Each row is a point on a landscape with many valleys, with its height.
From any point a ball takes the steepest step (drop divided by distance) to one of its 2 nearest points. It stops when none of these is lower. Distance is the straight distance between rows; heights are no part of it.
Q_343: [116 130 112 169 152 113 152 160 146  82 111 149 200 110  86 163 139 148
 115 138 161 146 119 128 160  65 133  38 135 114 107 156 145 144 166  81
 117 163 129 105  49]  height 6.72
Q_362: [163 171  90  97 105 170 110 175 116 157 111 124  86  66 206 124  91 130
 150 147  60 126 189 101 112 131 128 158  91 150 177  87  99  86 106 175
 119 140 126  99 158]  height 6.05
Q_752: [141 114  94 102 166 127 133 148  81 114 106 138  52 107 149  91 126 120
 138  79 106 127  91  91 110 115 142 186 154 111 132 157 142 159 126 119
  80 104  60 182 122]  height 1.59
Q_150: [135 138 146 118  61 128 144 161 158 149 118 102 128 125 126 153 113 154
 144 151 140 116 154 112  84 178 162 135  74 113 176  91  80 136 143 143
 139 161 162 117 138]  height 4.62
Q_177: [ 87 127 105 156  48 120 127 190 159 146 122 130 120 134  84 148 146 138
 159 101 161 115 125 118 111 120  98 147 111 133 151 130 151 101 160  97
 158 175 157  37 127]  height 6.42
Q_994: [125  89 172 173  89  59 115 110 171 195 142 118 123 180 111 130 134 150
 160 135 105  98 100 107  99 127 103 128  99 170 160  91  88 138  68 162
 121 148 142 122 172]  height 2.07
Q_722: [157 131  80 112 190 107  79 130 134 136 137 155 100 103 147  44 130 132
 105  72 129 129 109 112 181 120  80 159 191 157 133 162 154 147 111 106
 140 103  37 147 145]  height 1.30
Q_2: [122 137 105 162 144 121 146 150 133 105 119 141 177 134 114 141 141 141
 122 132 126 162 124 122 137  70 121  88 148  94 115 140 158 119 161  94
 138 165 130  92  77]  height 6.51
Q_772: [162 113 150 129 159 112  75  52 146 175 136 106  97 157 166  99 128 120
 130 113 116 108 134 136 148 152 111 166  98 202 125 121 111 152  69 158
  92  93  94 143 196]  height 1.15
Q_676: [106 152 155 135  42 121 191 153 152 160 134 122 154 141  77 167 139 115
 134 156 147 127 137 157 121 128  65 122 172 127 120  72 133  60 150 147
 180 157 222  71 146]  height 4.45
Q_405: [139  90 149 160 144  73  99  59 147 176 135 116 112 194 140 103 144 120
 140 122 111 124 102 123 140 129  90 158 139 159 134 124 119 129  74 154
 123 109 101 113 194]  height 1.48
Q_685: [107 130 171 155  86 139 127  87 150 146 154  92 140 155 139 166 130 124
 117 159 150  96 148 168 146 146  91  97 100 155 132 114 111 133 105 148
 157 112 170  69 151]  height 3.59
Q_725: [122  76 159 177 111  51 101  86 164 197 140 120 121 201  93 119 148 135
 158 131 118 112  80 114 127 144  95 151 127 150 152 117 116 122  82 159
 127 132 123 111 189]  height 1.77
Q_288: [142 146 155 143 156 167 116  86 121 110 135 116 177 136 181 135 113 132
 114 144 123 143 164 163 144  89 136  79 107 163  92 136 131 144  87 122
 101 111 131 101 100]  height 2.94
Q_373: [113  98 188  63 181 141 147  85 118  96 147 146 152 125  82 124 142  90
 100 160 167 110 101 157 164 169 138 113 170 140  83 142 114 132 121 121
 153  90 119 245 139]  height 2.37
Q_434: [145 166 132 107 124 177 171 120 110 100 130 107 156 116 152 154 127 112
  89 166  96 171 159 156 134 144 142 143 158  64 113  89 112  78 161 161
 157 135 181 127 157]  height 7.82
Q_327: [141 144 146 132 141 177 149  84 113  61 136  99 192 129 145 159 132 128
  82 137 151 175 140 175 139 130 165  87 114  87 101 142 139 138 149 133
  97 117 155 127  92]  height 4.82
Q_854: [131 135 153 159 101 125 128 137 152 119 127 120 168 138 140 158 120 147
 128 137 145 135 151 132  99 110 153  85  75 132 133 123 117 154 116 119
 117 145 151  87  83]  height 2.21
Q_199: [132  92 165 121 146  65 171  96 128 118 142 152 191 180  69 120 140 148
 110 157 129 171  90 121 103 126 190  98 157 103 121 136 125 137 125 118
 108 135 124 221 117]  height 4.21
Q_761: [122 132 141 111 132 150 131 141 102  94 107 130 123 106 129 143 114 131
 139 128 130 118 158 117 102 127 176 112 101 120 114 140 119 163 130 115
  87 120 134 166  73]  height 5.30
Q_768: [ 98  98 159 148  77 109 169 123 114 127 154 130 125 167 115 158 141 125
 129 137 120 105 107 129  95  95 103 108 142 110 132 121 128 113 106 132
 130 134 173 109 127]  height 1.62
Q_797: [171 156  82 143 128 111  65 124 107 172 117 100  87 116 140  94 104 143
 148  46 121 140  99 120  98 144 152 160  55 180 141 135 138 152 112 150
  50 104  89 132 120]  height 5.28
Q_997: [150 152 110 112 106 164 126 169 114 130 121 123  99  98 205 132 107 119
 142 152  66 110 176 105 111  94 101 145 114 142 159  98 118  87 100 152
 133 138 144  91 146]  height 5.72
Q_99: [142 106 137 124 141 130 145  79 104 126 129 112  92 163 163 113 143 121
 124 130  92 143 117 118 111 119 134 167 141 107 129 129 130 133 101 147
 100 104 111 140 174]  height 2.01
Q_270: [155 161 107 156 159 141 180 116 107  80 135 121 222 122 112 171 155 127
  76 138 142 200  95 162 174  98 141  81 184  65  94 138 180  84 191 129
 138 135 176  95  91]  height 1.67
Q_804: [146 149 148 164 124 159 110 126 139 103 137 114 184 121 175 158 115 148
 121 135 140 154 171 149 122  97 151  67  59 137 120 134 135 156 107 120
  91 127 154  76  69]  height 2.61
Q_31: [129 166 154 127  45 153 191 150 137 140 139  93 152 146 141 170 144 124
 121 167 128 136 153 151 115 125  76 127 143 105 155  69 127  73 139 161
 147 151 224  69 160]  height 4.75
Q_938: [117 144  82 152 133 120 110 167 138 134 123 142 143 128 127 108 142 136
 136 115 124 144 134 117 154  88  89 123 162 117 129 142 165  98 158  92
 167 161 110  61 113]  height 6.25
Q_612: [122 107 140 132 173 126 133  52 126 144 139 114 150 176 122 123 154 108
 112 154 132 140 102 172 187 136  91 123 191 124 105 136 146 108 126 134
 173  96 108 106 174]  height 1.58
Q_777: [ 70 104  95 169  73 107 124 154 143 133 135 136 116 159  92 135 154 135
 146  96 154 105  91 132 132  94  72 132 141 138 135 156 167 120 136  96
 143 147 127  39 120]  height 6.08
Q_799: [139 141  97 149 148 151 179  89 110  93 138 104 189 153 134 151 171 131
  94 131 132 203  98 161 169  98 125 117 178  56 119 148 192  99 179 126
 126 132 149  80 121]  height 1.32
Q_505: [138 121 131 150 169  69 136 124 133 140 110 148 148 165 111  98 138 156
 131 103 111 154  91 107 111  95 161 128 123 144 125 151 156 172 101 114
  78 142  84 173 102]  height 4.70
Q_238: [123 129  87  99 184 170 125 172  97  82 107 154  94  67 149 113 116 112
 140  89 147 113 129 101 161 106 128 123 155 108 119 172 147 164 158  86
  88 117  81 162  70]  height 3.89
Q_562: [106 136  91 123 171 160  74 116 139 105 117 125 129  96 133 109 118 134
 137  82 177 127 150 154 166 169 150 116  90 165 119 173 160 200 152 100
  93 108  78 124  86]  height 4.59
Q_414: [135 129 126 109 134  96  58 130 135 165 139 143  80 123 123  93 106 117
 144  86 140  79 124 113 118 152 120 146  79 213 122 139 114 150  79 131
 106 101  96 157 139]  height 3.60
Q_221: [129 110 140 107  96 113 147 162 109 140 115 131  61 121 128 127 110 127
 160 131  76  96 124  77  66 127 158 165 109 116 153 107  88 126 102 149
 108 135 139 182 149]  height 7.03
Q_912: [146 112 139 144  99 119 156  80 133 109 136  92 163 169 129 147 148 152
 111 131 160 174 121 146 103 154 174 130 100  74 141 137 129 151 152 136
  98 129 143 109 137]  height 4.32
Q_803: [179 142  63  88 145 153  49 146  82 138 125 140  52  56 170  82  95 113
 130  41 146  94 124 113 118 132 121 159 106 190 123 140 142 146 114 145
  54  67  66 155 103]  height 5.89
Q_185: [144 145 128 133 159 141 140  97 145 131 125 112 186 134 115 124 148 154
 101 146 139 191 142 159 152 166 175 121 144  79 121 126 135 123 179 126
 169 148 121 118 135]  height 2.02
Q_609: [ 70 124 153 128  57 114 171 171 129 139 142 148 114 138  72 171 136  99
 144 147 141  70 115 143 114 112  52 115 175 133 110  97 119  74 134 126
 194 136 200 108 126]  height 4.11
Q_149: [ 84 141 130 126 148 148 125 140 133  89 131 146 143 104  81 168 136  93
 101 142 181  93 111 166 175 124  78  74 162 145  74 150 137 129 151  99
 182 113 142 106  74]  height 7.20
Q_801: [ 90  81 140 177  75  69 145 135 141 141 143 145 125 173  98 147 147 149
 149 110 124 104  85 115  78 100 127 116 116 128 145 127 125 138 106 123
 121 155 143 110 119]  height 1.08
Q_911: [100 120 171  77 173 143 128 104 123 104 121 143 154 118  91 115 127 116
 121 146 161 113 135 140 135 168 176 118 130 146  94 142 117 162 127 112
 130 112 113 232 116]  height 2.60
Q_143: [147 154 110 152 148 159 149  82 136 118 131  95 197 146 137 143 164 145
  85 139 144 214 128 179 172 147 145 129 154  69 114 126 164 105 184 130
 160 138 138  67 142]  height 1.68
Q_989: [142 114 123 117 171 139 161  95  94  99 131 129 107 153 161 107 158 115
 112 127  95 154 103 124 131  97 134 154 175  82 121 148 147 132 120 125
 110 106  97 136 143]  height 1.70
Q_606: [142 119 166 119 145 148  89  64 144 157 137 107 110 139 176 120 122 117
 124 140 127 101 170 156 153 156 121 134  92 197 115 114 104 150  72 152
 110  89 116 133 179]  height 0.89
Q_721: [112 126 111 139 121 100 176 110 124 146 138 133 178 155  51 150 159 130
 120 151 158 167  84 174 162 134  86 125 218 107 102 128 178  64 179 127
 200 127 172  97 146]  height 2.39
Q_163: [151 137  97 150 155  96 104 119 123 141 106 122 116 141 143  94 124 153
 135  69 117 156  97 106 114 105 160 148  93 151 130 158 152 173 109 125
  56 127  79 143 104]  height 4.97
Q_657: [143 115 108  99 186 110  67 103 141 152 135 155  91 110 145  49 136 118
 110  95 142 119 122 123 186 158  79 165 168 173 129 141 125 133 112 121
 161  95  40 148 178]  height 1.76
Q_320: [150 109 186 135 108 140 171  83 114 119 145  97 123 158 176 140 115 144
 116 174  79 133 141 126  90  98 156 124 110 127 136  99 105 141  66 161
  73 107 166 162 164]  height 3.64
Q_754: [104 167 118 139 165 152 141 117 138  84 134 133 188  99  72 180 141 100
  80 135 185 131 102 185 200 135 102  64 174 132  70 151 155 127 167 116
 174 120 151 100  76]  height 7.08
Q_375: [135 153  79 147 169 150 185 149 111  68 130 128 190  92  97 157 153 133
  86 129 159 189 101 142 182 103 146  88 184  36 109 158 175 116 210 108
 119 150 150 134  83]  height 2.12
Q_340: [109  93  98 116 128 111 151 142  86 112 116 137  52 129 115 112 142 121
 149  85 112 118  67  88  97 130 148 187 152  84 146 169 146 161 135 122
  82 123  87 169 129]  height 0.90
Q_773: [ 98 132 147 148  87 119 101 118 173 161 140 111 133 144 108 151 124 130
 135 144 156  92 153 148 141 168 107 109  83 164 139 115 102 136 120 131
 174 132 152  74 144]  height 3.83
Q_813: [133 123 111  81 126 173 115 179  80 104 110 146  42  65 170 128  97  97
 146 116 102  86 150  94  98 119 131 161 116 135 135 132 104 124 116 122
 111 103 114 157 112]  height 6.48
Q_753: [125 115 111 160  78 141 136 184 103 102 112 113  98 113 154 147 123 144
 165  92 112 121 120  86  68 100 144 136  68  93 167 142 132 143 132 131
  65 142 154  97  88]  height 6.40
Q_793: [130 142 138 133  96 118  69 141 128 179 152 118  76 101 132 124  86 130
 149 104 138  59 138 119 106 158 141 122  24 224 150 122 114 168  74 148
  80 105 126 137 129]  height 3.57
Q_558: [118 132  93 131 161 152 192 158  96  51 122 141 150 107 103 158 147 123
 110 122 138 149  97 116 155  84 144  92 171  42 123 173 162 141 182 101
  83 137 129 163  67]  height 2.63
Q_19: [ 66 106 128 114 106  89 107 176 148 134 128 169  93 126  54 124 126 116
 154 132 142  79 103 105 124 148 110 137 142 134 132 139 107 120 137 104
 190 149 117 155 123]  height 2.33
Q_546: [123 121 122 137  78 162 159 167 102  67 119 112 129 114 139 169 125 135
 135 121 138 143 134 111  89 126 149 124  90  52 151 143 135 140 163 129
  78 134 174 127  77]  height 5.99
Q_756: [137 103 196 140 115  79 132 123 148 172 127 138 121 166 116 121 116 142
 150 149  89  97 120  98  82 106 144 121 106 173 132  95  82 137  50 148
 109 138 147 190 149]  height 2.46
Q_660: [107 113  96 111 118 130 164 168  92  96 115 138  81 120 107 124 140 123
 146 105 110 124 102  87 107 112 147 167 157  54 141 152 144 128 167 107
 121 143 117 157 111]  height 1.82
Q_179: [149 138 136 149 123 101 167  99 145 171 138 117 202 157  84 143 151 140
 113 169 144 186 121 169 152 148 112 111 187  96 114  88 144  54 173 142
 211 146 173  97 163]  height 2.08
Q_453: [165 150 145 125 147 157 140 101 143 137 115 100 185 125 154 126 131 160
 104 150 122 203 174 157 125 182 189 136 116  74 133 100 107 122 178 151
 151 151 129 129 154]  height 2.36
Q_739: [113 120 102 128 125  87  98 164 143 155 123 152  93 129  96  91 123 133
 150 108 113 104 105  83 119 135 121 158 128 138 143 134 120 119 128 114
 156 152  99 132 148]  height 1.52
Q_817: [111 111 134 169  95  88 119 144 156 145 126 131 142 147 120 141 130 156
 144 110 132 117 116 113  94 109 132 104  85 149 147 134 121 147 108 118
 127 157 141  85 105]  height 1.66
Q_202: [145 141 119 122 170  85  41 120 166 176 126 157 131 124 125  54 114 137
 126 114 125 122 150 118 171 151 100 136 135 197 120 123 119 122 100 129
 172 121  70 135 157]  height 2.23
Q_15: [117 131 109 124 161 151  69  85 134 131 120 109 119 115 151 108 121 130
 136  77 173 123 141 163 149 189 152 136  70 186 118 157 149 197 124 130
  83  91  85 116 125]  height 4.86
Q_316: [111 117 123 142 136 129 100  86 131 128 131 114 102 147 142 118 137 128
 129 100 147 112 124 140 136 144 124 138  98 151 129 157 145 172 113 126
 102 101 100 104 133]  height 5.12
Q_129: [148 123 138 153 103 133 151 102 142  80 132 105 193 147 127 174 139 157
 100 133 176 182 123 159 105 134 172  93  91  68 133 144 144 153 171 118
  92 140 153  99  90]  height 4.57
Q_81: [ 97 139 140 133 107 120  78 149 174 153 131 134 128 119 105 135  97 129
 144 133 158  86 163 134 131 165 135  95  61 189 133 129 101 149 114 115
 163 138 137  94 106]  height 4.15
Q_36: [ 81  98  90 166 132  96 124 123 153 134 134 139 156 165  78 131 152 139
 132 122 167 135  77 159 171  99  66 108 174 141 125 171 176 138 138  95
 160 131  94  71 114]  height 5.82
Q_118: [114 126 163 106 123 111 158 124 128 116 137 149 150 143  85 147 122 109
 112 163 125 116 126 127 119 125 138  93 156 114 108 117 100 107 135 122
 171 132 153 167 111]  height 2.35
Q_466: [118 148 128 121 102 109 150 167 153 134 125 136 156 117  65 135 131 149
 115 160 148 154 141 121 113 172 160 133 148  69 130 103 114  94 199 106
 204 177 166 152 131]  height 3.58
Q_613: [170 122 132 145 152 128 133  79 103 124 125 112 102 160 207 101 130 137
 124 122  68 162 125 124 108  73 141 164 120 134 125 124 134 131  68 152
  67 101 115 127 160]  height 2.32
Q_993: [135  84 157 124 115  87 193  74  97  95 164 124 165 192 110 149 136 130
  93 148 118 160  77 137  95 109 170  96 157  79 123 138 133 127 124 136
  78 123 156 185 123]  height 4.00
Q_933: [137 133 168 141 115 115  97 141 130 161 139 129 111 128 154 126  93 141
 143 118 120  83 143 117  90 111 153 115  45 212 128 117 117 169  54 141
  71 111 143 163 120]  height 3.16
Q_809: [158 123 135 140 142  98 168 124 130 152 120 130 164 163 125 103 144 150
 123 159  75 184 134 102 101 108 163 140 165  76 147  95 127  82 150 132
 166 168 130 142 159]  height 3.19
Q_936: [113 134 126  99 115 125 152 155 136 144 125 131 116 111  78 119 140 130
 129 156 129 141 142 110 121 183 157 166 155  66 140 103 108  91 206 129
 206 161 146 180 161]  height 3.17
Q_639: [119 161 108 156  69 167 127 141 164 139 119  99 155 133 135 154 162 140
 134 120 171 166 148 169 146 147 100 156 106 103 143 130 165 111 183 122
 148 149 162   9 143]  height 7.00
Q_196: [104 109 112  95 159 164 186 129  84  47 134 139 107 113 116 153 148  99
 112 113 144 122  87 127 144 110 137 123 180  68 121 185 157 167 161  98
  86 103 110 187  85]  height 3.08
Q_279: [140 131 114 101 157 186  71  95 110 128 114 111  99  83 192 115 109 117
 136  98 137 127 187 159 138 180 154 143  83 179 121 126 126 159 120 145
  92  92  94 133 139]  height 5.13
Q_237: [137  97 116 173 125  59 156 108 152 156 126 131 160 191 105 105 165 168
 138 117 113 186  78 109  93 101 153 149 138  99 154 130 149 129 131 124
 123 167 107 108 144]  height 3.82
Q_455: [132 145 114 164  72 124 119 157 178 157 118 106 165 145 131 147 144 160
 150 125 159 144 140 139 114 129 117 133  86 131 154 119 141 118 153 111
 157 169 148  14 134]  height 6.75
Q_431: [143 124 177 108 157 151 113  57 151 156 130 113 142 147 152 126 123 112
 119 171 111 118 173 154 154 161 131 126 132 161 110  91  84 127  97 151
 150 112 125 148 187]  height 1.17
Q_561: [154 125  91  93 144 178  78 145  83 105 123 144  55  62 198 109  90  99
 134  89 127  92 154 117 114 118 124 158 109 177 122 141 136 142  99 124
  67  72  93 142 105]  height 6.16
Q_297: [105 126 124  75 138 145 134 142 122 137 117 126  85  91  97 114 130 119
 139 143 120 128 148 111 123 211 170 177 150  79 142 116  97 116 195 135
 187 138 112 207 163]  height 2.70
Q_95: [142  87 176 146 111 107 185  59 109 113 157 107 149 192 144 145 133 137
 107 157 104 153 104 134  91  93 156 109 139  94 131 121 123 132  84 151
  79 111 161 157 144]  height 3.84
Q_907: [116 117 169 125 123 136 143 110 116 111 140 131 122 147 129 144 124 110
 119 154 120  99 138 135 119 112 123 103 137 134 113 126 109 127  94 130
 142 115 148 143 121]  height 2.03
Q_605: [ 83 111  98 153 157  98  88 113 164 118 137 145 151 141  77 109 135 137
 120 117 181 123  89 161 199 125  71 100 155 171 126 185 167 174 122  89
 156 113  68  95 113]  height 5.64
Q_955: [104 131 131 123  99 117 169 120 128 117 142 131 149 152  69 156 141 106
 106 146 155 139  98 148 131 143 115 121 173  88 109 113 139  88 176 130
 177 137 184 127 137]  height 2.73
Q_623: [169 162  95 105 120 139  94 161 121 177 105 121  93  80 167 108  82 137
 159 125  74 124 168  94  96 150 156 158  77 157 170  95  93 109 113 161
 120 152 112 123 144]  height 5.98
Q_661: [148 116 142 103 190 171 147  60 101 106 142 122 129 148 170 119 153  95
  90 151 114 148 121 165 168 122 116 142 188 111  94 131 138 110 120 140
 149  91 106 123 167]  height 1.34
Q_311: [117 111 162  70 166 158 107  96 116 129 103 128 116 106 129 109 121 125
 141 128 157 104 155 141 119 194 177 153  99 176  99 128 113 175 111 125
 100  98 103 233 136]  height 2.90
Q_318: [148 109 156  93 161 111 114 108 144 172 124 136 101 130 131  92 132 115
 137 169  82 121 147  97 135 167 132 176 159 126 133  98  83  92 119 145
 184 134 102 186 204]  height 1.69
Q_534: [175 132 129 126 140 125 110 115  97 149 113 110  68 126 188 103 109 133
 136 102  83 126 123 111  90 108 152 175  84 173 125 118 119 139  63 160
  47  96 107 167 158]  height 2.68
Q_345: [102 160 117 163 101 177 134 142 125  80 132 110 161 118 132 183 146 117
 107 123 168 138 138 165 155 112  92 102 113  99 104 142 156 125 166 115
 130 125 187  48  81]  height 7.43
Q_89: [136 140 135 130 101 188 131 144 110  90 109 102 134  99 166 162 105 139
 138 136 129 147 173 130  93 150 174 116  70 103 144 120 107 154 144 141
  90 116 161 132  85]  height 5.62
Q_167: [128 111 122 114 139  86 105 166 128 147 130 177  82 126 131  93 116 111
 141 113  96  82 118  82 109  88  90 140 160 156 125 119 111  99  94 114
 160 138  98 138 134]  height 0.72
Q_32: [133 174 138 143  70 193 154 158 131 116 136  98 152 120 190 173 135 131
 126 169 110 143 170 155 130 106  74 108 107 119 147  92 129  96 119 165
 132 135 211  45 129]  height 5.08
Q_492: [ 87 125 108 113 154 118 105 153 138 113 109 145 114 101  68 112 123 140
 142 107 165 118 109 118 145 171 158 130 114 130 131 174 135 184 159  94
 131 132  83 167  94]  height 3.52
Q_743: [149 125 167 100 105 128 185 103 121 143 141 105 137 154 135 149 119 103
 112 198  79 126 140 130 124 119 115 131 188  95 129  60  91  59 121 172
 164 131 189 159 193]  height 7.61
Q_205: [117  87 172  80 180 115 151 122 120 128 149 182 112 127  94 110 142  77
 114 163 143  97  85 128 164 124  79 134 217 135 106 134 107  94 103 112
 202  92  91 200 139]  height 2.00
Q_219: [ 91 136 110 166 117 163 106 137 128  73 140 123 137 118 139 170 136 125
 125 103 176 111 138 145 160 106 103  75  80 125 116 176 158 168 141  95
  90 114 146  59  62]  height 7.60
Q_893: [140 114 130 158 126  98 155  86 139 132 128 106 173 180 134 126 154 154
 118 133 123 183 109 133 108 111 159 127 125  89 143 133 146 136 135 127
 114 146 123  99 131]  height 4.08
Q_80: [ 88 120 129 136  72 109 138 171 147 165 123 150 111 147  96 133 137 110
 162 130 128  90 131 130 133 105  40 138 176 153 122 111 141  60 133 116
 198 148 152  66 152]  height 3.72
Q_262: [139 127 155 139 139 119 147  74 139 160 134 109 174 175 124 139 144 117
 123 170 117 144 133 165 159 135  98 118 178 114 109  97 126  75 139 150
 195 121 146  95 174]  height 1.81
Q_470: [148 127  77 168  97 150 112 178  88 103 116 118  93  97 194 124 115 136
 171  84  90 139 122  77  80  78 120 148  64 107 170 140 159 131 120 145
  42 128 153  79  96]  height 6.71
Q_252: [101 148  79 127 141 134  77 182 149 121 122 151 116  90 117 115 116 126
 139 111 147 110 152 115 168 129 109 115 127 139 118 146 141 130 168  91
 163 148 103  84  98]  height 5.83
Q_522: [127 138  70 137 176 165 123 181 101  79  85 144 123  71 139 123 115 137
 156  95 150 154 139  95 157 113 166 108 119  82 133 167 152 171 183  98
  57 133  91 150  56]  height 4.43
Q_680: [117 178 119 151  79 190 137 132 143 113 127 100 168 114 141 177 148 122
 109 128 172 155 157 189 156 161  88 130 104 101 115 117 154 115 175 139
 149 133 199  25 124]  height 7.22
Q_775: [167 131  84 101 184 100 104 145 106 129 120 153  70 105 150  57 119 132
 120  57 116 117  81  88 137 103 108 179 167 147 129 153 146 151 108 114
  85 100  44 189 121]  height 1.96
Q_516: [111  77 175  76 172 120 156  83 114 110 163 159 124 141  81 136 150  72
 105 161 168  99  66 154 178 158  93 121 209 129  94 144 114 111 118 121
 180  74 116 204 148]  height 2.18
Q_255: [150 123 165 100 182 133 105  85 138 163 128 140 127 138 148  94 125 109
 122 168  95 131 161 130 158 149 123 147 163 157 107 101  88 101  98 138
 176 118  97 172 190]  height 1.40
Q_717: [173 141 127 130 107 108 131 126 119 183 113  94  67 125 172 116 107 141
 150 129  59 120 118  91  80 125 145 173  75 168 166  87  93 127  68 183
  62 124 123 155 187]  height 3.05
Q_902: [139 127 174 143 113 100 134 145 127 141 129 137 126 139 146 124 102 144
 143 130  90 100 136 104  69  73 157 104  77 186 122 105 108 153  48 131
  78 134 150 170 104]  height 2.82
Q_498: [139 116 133 142  49 121 166 122 140 131 130  85 132 153 136 156 140 159
 137 130 148 143 124 124  82 162 159 152  85  66 177 118 115 140 159 150
 111 149 167 102 152]  height 4.69
Q_648: [ 65 113 123 112 131 103 110 176 150 108 126 168 114 112  49 133 123 121
 141 129 165  84 103 114 141 144 128 116 130 135 126 165 123 162 146  85
 164 145 103 165  92]  height 2.92
Q_463: [171 164  71 106 144 145  58 160 107 176 104 125  80  57 149  90  78 124
 156  83 104 131 155 106  97 166 164 160  77 168 151 115 113 123 134 153
  95 125  89 141 126]  height 5.66
Q_555: [116 138  72 124 174 122  82 160 141 120 101 142 121  81  97  93 108 146
 148  75 171 125 119 115 165 154 155 118 111 159 130 182 152 199 152  93
  88 124  62 162  81]  height 4.10
Q_399: [120 129 119  97  96 149 132 187 100 109 113 139  66  88 138 136 103 115
 155 124  83  90 145  84  79 118 144 153 111 114 145 117 102 120 128 132
 126 131 137 162 112]  height 6.76
Q_662: [125 127 139  89 155 126  69 123 137 154 118 148  92 104 123  93 111 112
 148 114 138  90 142 120 139 186 142 156  97 192 117 133 102 151  99 131
 137 106  88 182 143]  height 3.28
Q_627: [129 159 117 143 100 180 133 164 118 108 130 114 126 124 195 145 127 112
 136 143  94 125 168 133 133  81  74 128 113 119 138 113 141  90 117 135
 134 135 167  55 125]  height 5.38
Q_831: [137  94 150 109 168  74 102 140 129 142 135 194 103 139 125  78 123 106
 120 117 126  89  90 102 137  88  70 138 184 181 106 137 117 128  57 103
 144 103  70 177 121]  height 1.39
Q_588: [134 131 197 147 128 163 137  68 121 116 147  91 181 149 155 147 120 135
 101 165 135 128 160 175 132 113 142  76  94 167 100 120 112 149  78 141
 105 101 161 120 128]  height 3.15
Q_243: [154 148 147 109 102 134 191 113 107 125 148 109 162 140 126 151 120 106
  90 180  98 165 134 145 118 130 122 127 192  76 121  72 113  47 156 160
 171 141 207 139 168]  height 7.70
Q_29: [116 144 121 141  93 108 109 167 162 176 122 134 126 133 135 118 114 126
 154 135 105  98 162 115 126 111  75 126 126 168 147  96 118  78 116 125
 187 161 139  62 153]  height 3.27
Q_324: [124 118 195 161  84 143 156  71 125 115 177  74 156 158 150 177 125 132
 100 170 146 113 135 169 120 127 121  81  99 130 127 113 113 147  96 158
 118 104 189 107 146]  height 3.35
Q_386: [109 147 103 118 124 115  50 178 156 142 127 158 108  84 102 113  84 131
 153  98 153  77 155 113 129 152 142 100  63 194 130 145 115 147 124 107
 135 136 113 114  78]  height 4.64
Q_878: [138 146  92  98 154 174  68 124 116 150 102 120  93  68 171 109  97 123
 149  98 115 135 185 136 124 200 161 156  91 159 141 117 112 138 150 150
 122 118  83 132 147]  height 5.35
Q_424: [100 110  99 148 141  95  75 115 148 119 144 139 111 145 110 104 132 135
 122  83 164 103  94 135 162 126  92 119 119 172 122 179 155 182 103 108
 112 102  77  99 109]  height 5.39
Q_482: [114 107 160 110  58 105 168 154 131 152 146 115  75 142 116 147 126 126
 154 161  84  62 126  84  78 129 121 148 129 122 175  79  73 110  94 166
 131 154 174 159 175]  height 7.30
Q_254: [118 110 100  88 179 166 165 158  84  66 121 159  79  93 146 123 134  98
 122  99 141 101  92 103 151  93 114 142 185  79 124 180 156 164 143  88
  91 105  78 173  86]  height 3.46
Q_105: [158 142 134 114 138 140 152 122 117 133 106 110 138 126 158 114 120 149
 127 151  78 178 161 112  99 142 185 155 126  78 143  97 104 111 146 150
 135 150 127 156 152]  height 2.78
Q_914: [119 156 108 160 158 122 152 144 151  91 129 135 220 102  59 178 139 144
  86 149 187 164 109 164 178 111 128  52 155 111  93 145 158 124 190  98
 163 160 140 104  58]  height 6.92
Q_931: [122 139 158 123 145 149 142 103 118  82 126 121 181 132 110 152 130 129
 102 138 157 141 144 157 135 136 170  76 112 123  97 151 131 160 137 108
 105 123 135 153  73]  height 5.00
Q_523: [122 106 158 101  82 116 179 130 127 152 141 129  98 153 122 145 127 107
 138 178  85  92 132 103 104 117  99 147 174 108 146  72  90  73 113 153
 163 140 171 153 188]  height 7.49
Q_251: [158 113 164 140 107 114 147  93 125 161 136  94  85 152 177 132 121 139
 135 162  71 113 131 106  99 106 132 154 105 152 156  90  92 138  52 176
  77 109 146 157 197]  height 3.39
Q_313: [170 159  63 126 126 127  43 142 105 146 138 128  75  80 157  93  98 135
 135  42 124 108 128 113 114 114 122 140  75 180 141 138 147 140 108 152
  54  94  94 101 104]  height 5.57
Q_33: [135 140 121  93 166 136 115 145 123 155 111 142  86  94 134  91 121 129
 141 138  86 130 161  98 130 176 152 170 150 113 128 117 101 102 151 125
 177 147  96 182 162]  height 2.15
Q_551: [148 111 115 159 110  82 171 142 147 156 115 135 165 170 112 106 162 162
 151 135  97 191 110 102  85  96 149 148 161  79 160 102 146  80 160 122
 152 187 134  97 156]  height 3.48
Q_162: [131 155 131 114  60 129 155 191 166 137 111 118 145 110 101 146 119 151
 133 155 144 137 162 119  90 169 155 142 105  85 159  87 100 104 189 125
 178 185 176 112 134]  height 4.12
Q_624: [ 92 137 107 141 150 156 136 146 114  59 130 145 138 107 110 167 143 108
 110 116 170  97 111 143 174  87  94  73 142 113  98 177 157 161 152  83
 114 120 126  98  58]  height 7.39
Q_406: [132 153 102 126 123  96  55 147 166 188 129 154 127 114 130  84 103 130
 141 126 108 100 173 111 150 140  89 126 127 189 139 107 108  86 117 125
 203 153 100  84 156]  height 2.77
Q_250: [139 175 115 113 144 211 150 137  92  81 125 119 137  94 184 149 147  97
  99 144  92 161 156 156 159 118 100 162 164  66  94 108 148  72 158 149
 148 121 169  90 145]  height 7.99
Q_566: [122  90 162  95 176 107 147 126 110 117 146 182 113 137 116 102 132  95
 109 146 120  96  82 117 138  84  90 124 201 143 100 146 117 127  81  99
 152 106  86 189 118]  height 1.75
Q_83: [132 157  71 110 147 135  45 192 144 138 114 161 115  53 116  95  83 135
 146  90 152 104 174 101 154 143 151 109  87 166 130 134 131 137 157 109
 131 143  97 113  74]  height 5.21
Q_191: [127 112 171 128 166  74 148 122 131 132 110 161 181 163  86 112 136 149
 126 145 118 148 110 111 100 108 179 104 135 141 115 141 129 157 100 108
  99 149 103 223 101]  height 4.42

For each start below, name the point where the ball stops.
Q_777 | Q_167
Q_482 | Q_661
Q_624 | Q_801
Q_797 | Q_661
Q_81 | Q_801
Q_997 | Q_722
Q_320 | Q_661
Q_623 | Q_167
Q_250 | Q_722
Q_753 | Q_799
Q_662 | Q_167
Q_498 | Q_799
Q_522 | Q_799
Q_793 | Q_606
Q_150 | Q_606
